Each scene shows the same named points in several views. A view is turned or mirrored, and shifted as a whole, has a little noise and may leave points out.
In the rows, zero is written as 128.

Scene 1
View 1
nove: [179 116 140 120 181 121 109 157  74 140 145 144 157 117 149 112 133 135
 154 139 131 117 166 137 137 121 131 156 153  92  98 128 123  90 124  95
 123 138 130  93 125 108 155 138 128  82 106 164  62 155 124 124 125 100]
fefug: [127 110 125  89 164 123 121 126 101 148 143 126 180 112 118 119 132 122
 130 101 153 140 169 105 136 118 123 101 160 148 112 124 160 121  99 114
  89 120 122  84 163 151 160 105 123 109 127 118 132 121 158 128 155 106]
Matu: [118 104 132 133 146 127  74 159 119 153 138 160 127  91 143 124 155 104
 146 118 131 118 182 130 141  93 115 115 145 157 129 136 155 103 142 144
  95 126 133 106 146 106 137 132 110  94  97 131 125 149 148 131 164 159]
zag: [188 117 137 149 162 144  83 156 114 128 123 193 157  92 159 124 150 111
 147 156 113 104 157 103 138  94 113 135 157 119  97 143 130  90 144 114
 109  97 120  96 143 113 153 156 116  70 107 149  72 167 125 130 142 114]
beda: [117 123 125  93 165 113 112 138 108 149 148 117 151 104 119 115 149 129
 133 110 143 129 174 123 132 109 122 104 147 153 116 125 141 121 116 122
 100 142 131 110 146 131 150 109 127 126 114 132 146 122 156 134 146 128]
semo: [122 152 121 124 166 103  86 168 135 140 148 125 125  83 139 117 183 130
 129 139 128  96 177 136 118  91 104 118 129 161 124 138 107 115 144 139
 120 159 143 154 121 100 133 141 129 149 101 149 143 137 150 146 126 159]
Mus: [103 118 121 108 148 121  93 149 116 153 149 139 132  96 124 117 159 120
 130 108 139 121 181 124 133  99 121 100 145 168 131 128 144 123 125 138
  95 138 129 114 145 117 146 114 120 115 103 129 159 127 151 139 160 150]
vevi: [ 72  92 111 103 129 135  82 127 111 156 150 172 109  92 108 121 161 118
 136  92 142 132 172 106 146 100 134  95 157 181 123 100 140 155 116 151
  90 124 111  90 160 122 164  86 136  74  71 115 198 114 128 137 191 148]
tafa: [124 142 128  80 190  92 125 150 101 151 162  79 164 114 116 111 151 144
 131 113 154 128 181 139 119 122 117 114 134 143 125 132 136 117 112 116
 117 171 143 127 135 127 146 114 131 166 129 138 135 122 168 138 117 119]
kof: [163 140 133 143 166 121  82 168 130 128 133 162 147  82 154 118 169 118
 139 158 116  94 164 120 124  88 102 123 144 134 108 149 122  96 149 124
 116 121 132 126 129 107 135 155 113 115 113 155  95 161 144 139 126 139]
sakeg: [120 118 119 102 156 128 106 138 101 139 149 159 148 100 121 114 153 129
 137 121 137 126 162 103 135 106 127 113 155 149 106 114 119 138 119 120
 105 126 114  98 140 132 163 108 141  90  96 133 147 122 130 138 154 118]
gof: [140 139 136 146 170 117  71 182 131 144 140 138 122  86 157 122 171 114
 142 139 122  96 185 145 122  92 101 125 129 150 130 148 134  88 161 141
 113 150 142 142 127  90 120 156 107 130 104 151 109 162 153 136 129 167]
vol: [125 111 124  89 166 123 117 130 103 149 141 122 174 112 115 121 133 116
 133 103 151 139 171 110 134 115 120 102 155 148 118 130 160 117  99 118
  91 124 126  86 162 147 161 105 119 117 125 120 137 123 156 129 153 111]
givi: [166 154 123 138 158 126  86 158 138 118 128 177 165  74 146 119 177 123
 127 164 114  91 151  88 121  88  95 111 155 141  93 144  95 116 136 115
 119 104 119 129 133 128 152 152 132 114 119 150 115 147 140 150 126 122]
rur: [106  82 135  91 162 118 104 144  78 171 157 118 131 123 120 119 120 117
 150  92 156 144 190 151 145 125 143 129 146 136 129 118 173 111 114 124
  92 152 135  79 149 114 146 101 115  88  94 131 125 133 148 119 166 135]
togal: [ 94  64 128 112 133 145  86 131  86 164 143 173 121 105 124 118 129 109
 150  89 146 141 179 121 157 104 145 115 162 155 122 106 168 123 117 139
  80 115 114  62 164 117 162  93 116  45  76 115 147 132 126 120 196 137]
momeg: [161 189 112 101 182 106 125 146 141 114 135 122 203  82 125 111 180 139
 109 160 127  97 149  84 104  99  89  88 147 148  94 145  90 123 113 104
 123 123 130 149 135 155 150 140 143 181 150 149 136 120 168 159 102  97]
lil: [145 133 126 130 158 124  85 157 123 132 137 167 138  83 142 118 170 125
 136 143 122 104 165 111 128  94 110 118 147 144 111 132 111 117 140 129
 115 125 127 121 131 112 147 139 131 108 101 148 123 144 132 140 138 137]
Kel: [118  74 135 105 145 143  91 134  75 157 146 170 127 111 126 117 127 114
 152  98 140 141 176 125 156 113 145 130 160 138 113 110 159 114 118 125
  92 122 117  65 154 114 163 104 123  45  78 130 124 133 119 120 180 130]
berak: [126 113 124 106 158 124  99 141 113 146 141 137 157  98 124 123 145 117
 132 115 141 126 172 115 134 105 118 103 149 152 118 132 153 113 117 126
  93 123 129  99 156 133 149 119 121 111 120 129 132 133 157 134 156 131]
View 2
berak: [107 119 153 150 142 122 149  96 128 140  92 150 121 104 155 138  97 153
  78 147 110 115 136 135 177 149  91 138 157  93 121 120 123 145 127 110
 135 100 149 145 126  92  93 144 125  96 141 131 110 115 101 131 103 138]
kof: [ 84 111 142 141 133 112 137 113  86 121  75 185  82 123 153 111  88 167
  93 155  68 153 134 103 188 173 108 148 142 111  94 148 108 127 105 135
 156 119 152 113 144  86  79 123 113 106 126  95 119 144 116 152  75 132]
momeg: [ 96 115  87 137 163 141 221 122 109  97 132 176 103 112 159 138 103 120
  98 176  75 137 127 136 218 188 121  81 143 101  75 153 124 190 144 159
 153 113 135 121 155  93  60 136 109 131 123 109 138 121 106 151 109  99]
semo: [133 119 124 141 140 120 145 122 104 105  90 190 102 143 164  86  89 134
  70 138  74 125 132 128 175 148 102 141 116 113  90 161 111 168 110 135
 154 132 138  95 115  98  74 126  98 105 120 114 100 135 117 138  83 117]
tafa: [148 112 122 156 156 116 162 100 133 111 102 157 104 103 141 131 113 109
  97 146 101  89 116 147 161 146 114 108 128 105 116 139 142 181 134 128
 144 140 128 124 115 112  85 132 113 122 117 165 121 108 136 130 113 103]
vevi: [133 132 167 138 127 148 146  96 141 154 114 161 152 140 175 108  90 151
  46 116 109 109 154 163 161  92  71 187 134  73 117 105 135 150 123  79
 108  67 151 157  87  89 105 160 128  74 150 106  86 123  53 106 125 164]
givi: [ 72 110 122 133 139 135 177 122  86 119 107 181  91 131 158 123  90 161
  95 165  57 167 136 118 202 172 106 134 145 104  83 146 117 142 117 139
 150  94 150 116 156  78  73 127 119 112 128  77 133 145  92 147  93 133]
zag: [ 48 102 162 144 124 118 132 103  76 145  81 159  60 112 135 151 107 192
 119 162  65 168 129  96 172 169 111 162 161 103 117 127 132  85 101 119
 137  88 167 137 164  83  94 122 143 104 127  88 154 154 105 148  91 160]
nove: [ 95  92 156 153 128 118 131 103  85 131  75 150  48 105 118 154 127 159
 133 154  67 137 115 109 143 155 124 148 140 103 123 129 158 100 102 123
 137 114 153 126 146 105  98 114 140 115 108 132 168 141 128 139 113 145]
fefug: [102 116 152 153 150 126 169  90 142 143 109 136 121  83 146 162 110 144
  94 151 119 105 130 144 173 146  91 127 166  85 129 105 140 155 141 101
 126  93 146 166 124  98  96 151 136 104 143 143 122 106  99 126 117 136]
Kel: [106 110 191 152 123 127 117  87 123 162  85 142 106 113 140 140 107 164
  91 127 106 117 137 133 133 107  87 186 143  83 140 100 152 105 109  78
 108  75 156 160 110  95 114 145 149  87 138 126 122 128  88 112 119 173]
beda: [128 113 141 151 145 124 158  97 133 128 102 150 118 108 154 130 105 136
  86 141 105 103 127 145 169 139  96 135 141  95 118 127 137 159 130 108
 131 111 144 138 113 100  90 144 121 106 129 139 111 110 105 128 113 129]
lil: [ 97 115 139 138 132 127 147 115  95 126  92 178  97 135 160 109  92 156
  85 145  70 146 138 123 176 148  99 156 136 105  96 140 122 135 109 126
 139 102 154 116 130  88  81 130 119 100 128  95 119 141  97 137  92 137]
rur: [133 113 178 161 135 112 114  81 139 152  78 136 107  97 136 136 113 144
  90 128 120  86 126 142 134 118  93 165 145  91 144 109 149 130 115  88
 120 114 148 151 102 114 113 145 136  94 134 163 112 112 116 117 113 144]
Mus: [130 126 151 143 142 124 141 100 134 135  93 165 131 123 165 113  89 145
  64 131 107 112 138 142 170 130  89 156 134  95 112 125 123 158 123 102
 133 108 144 137 102  93  93 146 115  94 140 124  93 121  95 127 100 134]
vol: [107 119 151 154 147 119 160  90 139 140 106 137 115  87 147 155 108 146
  90 147 121 100 128 145 173 144  95 128 160  90 128 109 137 153 140 102
 127 102 144 162 126 100  96 149 131 105 141 145 116 100 101 130 118 131]
Matu: [103 123 166 150 130 113 115 105 119 145  70 166 113 119 163 109  86 170
  66 133  99 124 143 124 170 139  83 173 142 105 113 128 107 126 105 104
 133 111 154 127 119  87  95 138 115  87 142 114  90 128 106 138  80 146]
View 3
Mus: [187 122 103 140 149 131 141 111 112 116 127 112  97 118  85 155 125 175
 120 125 108 169 171 128 146 143 105 153 145  91 114 125  92 116 142 141
 110 135 114 137 130 172 124 131 125 158 129 101 126 148 157  81 158 151]
rur: [182 116  97 133  91 129 138 138  78 124  97 103 116  97 112 161 127 134
 163 150 114 175 174 128 148 138  88 135 131 117 115 117 105 128 140 146
 109 125  97 141 124 177 107 152 116 172 149 106 125 149 136  67 142 129]
kof: [152  91 106 124 176 114 128  86 160 154 135 104 148 121  81 143 125 206
 104 139 121 140 174 141 176 169 128 192 132  62 115  93  98 135 128 115
 102 120 111 151 115 143 158 136 109 139 113  93 106 135 116  69 142 113]
lil: [175 105 111 124 187 114 141  96 148 132 124 112 129 119  73 142 124 195
 105 145 106 141 168 133 168 161 125 177 129  69 112 105 100 124 137 127
  98 126 112 140 131 159 142 136 113 142 118 105 124 147 126  67 162 120]
Matu: [169 113  95 141 133 119 118 108 123 141 130  93 108 122  71 145 124 195
 115 138 123 166 162 149 158 155 100 168 153  79 114  99 100 133 128 136
 100 129 105 145 129 168 128 153 116 162 130  97 115 146 145  61 140 135]
fefug: [184 119 114  94 110 135 158 128 123 130 104 122 110 110 135 156 130 124
 124 121 115 132 162 131 162 148 102 144 124 125 109 137 102 112 144 138
 123 132 126 164 128 172 132 121  87 145 122 109 115 149 150  76 169 153]
sakeg: [192 119 116 107 164 119 153 124 124 112 103 120 112 109  97 148 129 156
 121 149  98 137 158 128 159 157 106 149 124  95 109 124  96 107 147 141
 101 131 115 140 144 172 118 131 107 144 126 114 135 154 131  64 177 135]
tafa: [170 106  98 128 157 145 172 111 105 127 128 130 133 104 135 166 129 138
 147 101 104 172 214  91 137 134 128 150 115 115 126 148  90 112 141 124
 126 124 119 139  99 150 156 109 116 150 129  95 114 128 133 109 154 138]
vol: [182 120 110 108 111 136 151 122 116 129 110 113 110 109 133 156 132 131
 129 120 117 137 166 130 158 146 102 144 128 123 116 136 100 114 140 139
 123 130 125 158 125 171 127 121  91 149 126 110 116 148 152  80 164 148]
givi: [165  99 117  97 210 112 147  84 181 145 131 119 141 127  82 135 129 195
  84 134 110 114 165 135 184 173 133 188 120  67 111 104  97 115 135 117
  97 126 122 154 129 143 159 116  99 122 102 101 114 143 118  68 168 121]
semo: [165 101  99 152 207 129 153  84 136 128 148 118 127 123  73 151 119 208
 117 116 104 176 201 111 143 144 131 177 135  62 123 121  85 120 134 124
 108 124 114 127 116 145 158 127 138 151 119  90 120 131 132  93 147 131]
nove: [157  82 109 102 141 105 142 121 133 149  90 113 184  91 118 144 131 141
 155 170 112 130 180 126 180 173 118 164  98  87 112  88 110 136 134 119
  96 111  96 146 115 149 150 150 100 140 129 108 113 139  79  50 138  79]
vevi: [218 146 108 135 152 122 144 132  98  89 105 115  60 117  66 146 121 177
 108 155  95 162 143 142 142 139  84 133 153  91 109 127  91 103 151 165
  95 150 112 128 168 201  82 138 122 168 133 113 155 173 171  58 180 165]
berak: [177 115 106 117 130 126 146 114 126 133 119 110 109 117 106 150 130 157
 120 123 117 146 165 135 162 152 105 160 137 103 114 122  98 118 138 133
 114 132 115 155 127 167 131 131 103 152 125 104 116 146 155  75 161 149]
gof: [143  90  94 159 172 124 119  82 134 148 150  98 141 122  69 149 120 221
 116 126 124 178 195 130 158 156 121 190 142  54 127  92  96 139 125 117
 104 118 103 137 108 144 159 147 133 157 124  83 105 130 124  79 130 115]
beda: [183 113 105 120 146 134 156 116 118 123 118 122 111 112 110 156 131 150
 132 122 110 160 179 121 147 141 108 150 130 103 119 135  94 115 140 137
 115 132 118 145 126 164 135 125 112 151 130 102 122 142 145  85 161 143]
togal: [202 137 106 127  94 114 123 148  95 111  88  96  85 108  80 144 127 155
 131 176 113 154 130 160 162 152  73 134 147 103 103 102 106 124 145 159
 100 141  95 142 160 200  78 167 106 172 142 119 140 175 153  35 163 142]
View 4
momeg: [171 170 137 105 150  58 123 142  99  77 116 159 134  93  93 119  95 148
  98  95 108 226  86 106 145 149 161 191 158 168 112 111 160 136 134 155
 107 120 152  96 104 131  73 100 147 156 187  83 172 141 178  99  91  98]
berak: [143 127 100 138 130  84 101 132 136 103 170 141 143  79 111 120 136 117
 119  96 100 170  95 143 136 167 144 141 135 128 108 110 130 113 141 144
 112 130 128 135 140 154 106 105 109 155 142 116 141 151 123  92 125 121]
rur: [128  99 111 158 118  92 102 131 144 111 214 133 140  92 121 144 159 110
 150  79 116 123 103 154 118 168 125 116 122 114 103 116 111 109 143 149
 118 124 118 137 133 140 133 109  96 122 114 134 106 142  94 101 118 131]
gof: [157  90 100 133 152  66 101 121 109 109 148 141 138 129 166 144 133 115
 129  79 100 202 125 126 112 196 179 123 188 107  89  96 142 113 107 161
 103 127 163 160 154 146 102  94  90 179 161 150 148  99 166 103 108 115]
lil: [140 130 118 113 150  66 118 142 130 115 153 153 136 111 130 110 127 111
 107  80  93 199 116 122 135 164 154 131 172 113 101  97 144 100 132 152
 114 130 135 151 151 159  93  95 100 162 170 126 135 114 149 107 107 121]
sakeg: [128 138 125 119 131  71 125 150 140 109 186 150 132  88  99 101 139 115
  99  82 102 176 103 135 137 148 135 134 147 122 104 100 135  98 149 143
 117 128 113 131 135 158 102 103 108 130 149 110 112 141 117 102 105 122]
vevi: [132 107  87 114 108  82 141 137 161 107 228 159 124  45  99  62 158  98
  74 101  98 164 103 167 125 171 140 107 154 103  96  94 110  76 143 134
 109 124 102 143 136 191  93  94  88 135 111 113  94 160  81 100 116 130]
nove: [111 145 157 142 163  70  94 156 140 134 159 130 151 148 130 167 141 115
 150  58 101 160 114 101 143 141 123 135 135 115 111 116 151 115 156 160
 128 135 121 144 159 124 131 114 110 136 182 139 114  91 145 110 101 128]
vol: [144 134 111 149 124  88  96 134 138  99 179 139 143  73  96 126 136 123
 128  96 107 154  85 144 135 155 127 149 111 136 116 116 128 120 149 144
 113 132 118 122 122 145 117 112 119 136 135 107 142 165 111  94 128 121]
togal: [108 112  89 134 119  92 105 142 174 132 225 139 146  66 113  94 170  93
 111  90  91 135 105 165 131 164 115  98 127  93 101 105 111  81 154 140
 119 138 100 163 162 177 123 104  83 139 115 131  96 148  73  98 132 142]
zag: [110 160 139 118 178  64  77 162 156 151 134 132 162 130 135 130 140 101
 127  76  77 185 115 105 159 139 124 131 136 101 112 101 160 101 159 152
 129 153 123 175 192 147 115 110 104 177 194 141 133  96 153 108 123 135]
tafa: [163 116 129 151 119  76 123 122  98  80 174 145 126 103 112 159 125 142
 139  77 133 163  92 130 117 172 157 159 143 152 105 121 129 134 129 158
 108 105 142  98  90 123 115 103 127 123 140 107 138 138 136  97  92 106]
Matu: [145  99  89 129 137  75  99 129 138 117 179 142 144  93 141 113 148 100
 118  93  93 177 119 149 124 184 153 115 157 102  97  96 128 102 130 149
 110 137 140 166 159 164 107  95  84 175 138 140 133 128 126  99 124 127]
beda: [155 108 106 141 113  84 116 123 122  90 188 143 130  77 108 128 136 124
 123  90 122 161  92 145 119 174 149 142 143 136 102 115 121 120 134 145
 104 117 132 116 112 143 109 100 114 133 128 109 134 152 120  96 103 117]
Kel: [106 121 111 138 132  87 101 146 164 133 210 136 148  92 116 108 164  95
 120  84  92 137 108 149 133 152 115 106 123  94 103 107 121  88 157 143
 126 140 102 160 164 164 123 108  89 133 132 135  94 134  88 105 124 140]
kof: [147 130 114 118 162  61  95 141 128 117 132 144 147 122 146 128 129 114
 122  83  87 208 119 112 137 168 158 135 168 113 100  98 154 111 125 154
 111 138 151 160 165 148  95  99 102 180 184 139 149 104 170 107 113 122]
View 5
nove: [107 131  91 111 118 122 122 186 159 134 177 138  97 105 170 150 141 128
 144 150 136 175  88 112 136 158 123 174 133 139  93 139 163 152 135 132
  95 130 117 126 148  96 132 117 163 118 134 106 166 159 143 150 111 135]
vol: [124 158 135 136 143 119  81 138 137 129 123 138 120 128 145 187 131 147
  93 132  96 137 127 146 162 127 136 149 142 123 108 122 127 161 114 149
 109 120 102 125 104 123 101  97 133 121 121 122 142 158 171 123 117 106]
vevi: [171 162 116 158 195  74  55 143  87 127 133 150  98 154 115 157 134 142
  75 102  84 115  97 136 145 156 107 135 137 147 108  58 117 158 100 158
 136 127 130 113 110 136 128  70 112  91 147 109 106 179 211 130 149 100]
kof: [139 127 105  93 132 120 107 161 135 121 186 123 125  97 158 137 131 115
  90 150 118 195 106 111 115 179 124 174 136 131 127 121 118 117 125 131
 102 130 107 103 115  63 144 161 169 114 153  80 167 128 157 148  99 149]
Mus: [157 149 138 134 176  90  70 142 111 132 144 151 131 123 121 162 121 133
  71 118  91 147 117 135 129 144 128 150 133 132 117  90 114 144 111 144
 116 130 118 110  96 113 137 111 140 105 144 111 133 154 179 126 125 118]
semo: [157 124 143 108 176  81  89 135 119 142 168 148 139  97 112 148 117 116
  77 127  94 188 115 107  98 151 140 162 140 127 137 105 100 118 121 127
 103 147 123  94 102  96 168 154 185 106 156  85 152 139 160 132 121 118]
tafa: [122 130 171 121 162  97  94 132 152 160 125 157 143  96 115 184 115 134
 102 130  97 170 132 125 127  94 158 158 141 113 122 137 127 152 122 132
  83 143 119 121 102 133 145 129 182 123 125 117 155 156 152 116 110  98]
givi: [137 130  94  80 135 124 103 113 124  99 168 104 116 120 157 137 132 116
 102 161 100 177 101  94 135 167 126 159 156 122 139 114  93 113 118 130
 124 128 101  99 127  83 140 149 177 104 158  65 167 151 181 154 125 118]
sakeg: [137 147 109 125 160 103  88 138 121 125 142 137 105 136 136 161 130 135
 109 131 100 137 100 117 146 143 121 149 146 134 108 101 125 152 113 143
 119 130 116 119 130 130 132  95 148 102 140 102 142 176 184 138 139 105]
togal: [149 170  95 165 167  95  64 188 104 123 145 155  89 148 143 161 143 150
  83 107 106 113  93 154 155 176  95 154 127 153  86  77 148 172 111 166
 129 109 121 126 118 118 105  62  89 104 136 131 111 172 193 133 129 133]
Kel: [140 162  88 151 155 100  81 191 116 127 153 154  84 138 148 153 144 143
 104 115 121 127  88 140 153 171 101 159 125 152  82  92 161 170 117 159
 117 119 122 133 131 117 110  70 110 105 138 127 122 170 180 141 125 135]
beda: [134 143 140 131 164 102  85 138 129 138 133 146 123 117 128 174 124 139
  94 125  96 150 121 132 139 129 136 151 142 125 114 113 121 156 118 140
 106 131 113 115 105 125 127 110 153 114 130 114 143 160 174 119 120 106]
zag: [123 143  59  99 107 140 113 172 135  94 186 109  95 123 189 137 145 122
 124 158 133 169  82 110 151 194 108 173 143 136 107 128 137 130 125 143
 115 113 100 113 143  69 116 124 146 114 148  87 169 147 160 164 112 154]
lil: [148 128 106 105 159  98  98 151 118 126 179 132 114 113 143 139 135 117
 103 137 112 173  91 105 118 171 121 161 140 138 119 101 119 126 122 132
 112 135 122 100 124  93 154 134 169 103 160  85 152 153 167 149 125 127]
momeg: [116 120 140  74 142 131 105  67 146 115 129 102 145 113 137 176 117 122
 108 165  79 177 127  91 139 108 160 150 172  96 153 138  78 120 118 121
 110 143  94 108 114 117 141 158 210 112 141  70 181 156 172 135 123  83]
rur: [133 153 134 160 158  95  82 191 133 150 138 171 109 115 132 172 126 147
  95 111 113 137 114 160 139 140 126 163 121 143  84 112 161 179 121 153
  98 122 122 127 108 120 120  84 119 121 118 145 127 160 160 123 113 127]
fefug: [121 156 132 135 141 125  82 133 137 121 118 136 119 131 151 187 132 149
  96 135  93 131 123 145 170 124 133 148 145 117 108 123 131 162 115 149
 109 122 102 129 110 129 101  94 132 118 119 120 147 160 176 120 118 108]
gof: [161 127 131 109 160  96  91 171 122 138 188 149 136  91 131 135 119 117
  67 128 114 200 116 126  95 175 133 176 132 137 125 106 116 116 122 133
 100 138 117  94  94  65 156 166 169 115 154  90 152 119 152 137  99 152]
Matu: [161 149 116 137 161 102  74 168 110 123 169 145 121 119 142 146 129 133
  64 122 104 158 112 139 126 176 116 165 132 141 110  91 123 135 117 149
 117 122 115 101  98  79 130 122 128 111 147 108 133 136 177 134 110 146]
View 6
gof: [154 121 135 160 125 156 105 106 113 133 147 139 168 153 126 176  98  79
 174  86 128 104 172 151  98  91 128 141 132  92 131 143 168 119 112 131
  71 111 101  92  81 112  94 128 119 120 119 146 123 121 114 154 130 141]
lil: [146 109 117 180 146 132 138 109 128 128 139 140 176 148 119 188 104  64
 146  98 130 103 164 131 101 100 123 108 166 114 151 134 164 100 141 139
  92 109 129  88  80 129  93 138 126 137 113 163 121 120  97 134 109 151]
sakeg: [139  90 129 182 157 104 153 119 146 135 125 133 160 131 123 170 117  67
 116 102 127 102 151 109 112 113 124  80 179 129 156 132 157  84 175 118
 101 123 154 112  92 156 105 149 116 161  97 149 122 113  89 114 100 139]
vol: [145 102 150 166 155  96 139 142 153 135 112 117 140 134 146 134 127  72
 131 111 119 112 129  92 119 104 124  96 171 117 139 139 154  88 172 109
 105 132 152 141 114 156 107 154 104 158  83 122 131 120  97 106 112 121]
berak: [145 109 136 164 148 113 135 130 146 132 118 120 155 141 142 148 120  70
 142 111 120 112 138  98 109  96 126 100 170 109 142 132 156  91 154 126
  99 131 144 122 102 149  92 146 120 154  85 127 127 119  86 114 114 134]
kof: [145 123 118 172 139 147 126 113 128 117 151 130 183 156 118 191 103  68
 167 108 140 109 161 133  94  81 126 129 156  93 151 130 171 104 117 150
  82 108 131  77  90 117  79 134 128 124 123 156 120 133  98 139 126 157]
Mus: [154 106 146 161 138 118 127 117 132 146 112 135 151 146 141 150 113  66
 136  88 110 105 149 114 106 113 123  97 166 123 126 142 155 100 159 112
  93 129 120 126  83 151 106 146 115 154  82 137 128 108  93 129 105 122]
togal: [159  89 114 177 144 111 128 107 166 121  90 121 170 112 153 124 117  73
  95  91 127  85 165 124 115 102 126  54 168 143 154 110 142  88 158 102
  96 159 154 146  56 192 137 114 134 163  77  97 147  94  60  78 109 134]
tafa: [136 101 181 154 157  94 140 154 135 151 134 122 121 146 135 155 127  84
 154 108 119 114 135 109 130 122 134 128 144  96 127 166 170  96 174 103
  95 109 133 134 146 126  99 173  75 145 109 148 122 133 132 130 123 114]
fefug: [138 108 141 169 163  91 150 145 164 130 118 106 145 135 142 136 135  70
 129 126 124 116 123  77 114  98 125  93 178 110 149 131 153  81 170 123
 109 137 167 133 121 160  95 153 107 159  86 123 126 125  88  97 117 127]
Kel: [149  95 114 184 149 108 136 115 170 117 102 118 173 107 139 133 122  81
  99  92 141  83 170 135 117  95 128  67 160 133 168 116 149  87 156 107
  93 143 162 132  70 181 138 120 123 153  95 108 149 106  73  80 113 139]
Matu: [158 115 122 164 129 143 113 104 135 130 119 129 172 141 145 147 108  68
 144  88 122 103 165 129  96  91 130 105 150 110 138 126 152 105 131 127
  86 138 123 117  69 146 104 120 127 140  92 122 131 110  81 125 117 139]
momeg: [129 114 147 169 166 102 168 147 120 140 164 126 147 178 111 208 120  55
 173 137 118 136 117  65 101 109 121 140 195  99 138 160 175  87 167 155
 111  83 142  78 144 106  47 185 108 148 110 194  93 142 117 152 103 140]
semo: [150 103 152 158 135 134 130 116 105 152 145 151 155 158 124 189  98  70
 168  85 116 112 163 136 107 118 122 132 149 110 121 158 167 114 142 121
  79 100  99  94  93 116  96 150 110 128 108 168 110 121 116 162 109 133]
zag: [135 121  83 199 155 136 138 113 159  89 150 110 204 132 107 183 112  75
 134 127 169  97 165 130 101  63 127 109 164 102 192 110 162  87 117 165
  89 117 172  74  86 136  85 115 140 123 136 143 129 135  83  95 134 178]
givi: [136 117 107 187 157 135 150 116 128 122 156 133 182 161 107 205 106  53
 157 121 137 117 154 103  87  93 121 116 187 111 159 133 169  93 139 163
  97 100 137  64  93 116  67 144 136 136 118 179 108 128  92 138 106 161]

Which points are out of place in each view (at most two, in the order of its rows)? Write none if all are in place.
view 1 => zag
view 2 => none
view 3 => none
view 4 => beda
view 5 => kof, lil
view 6 => vol
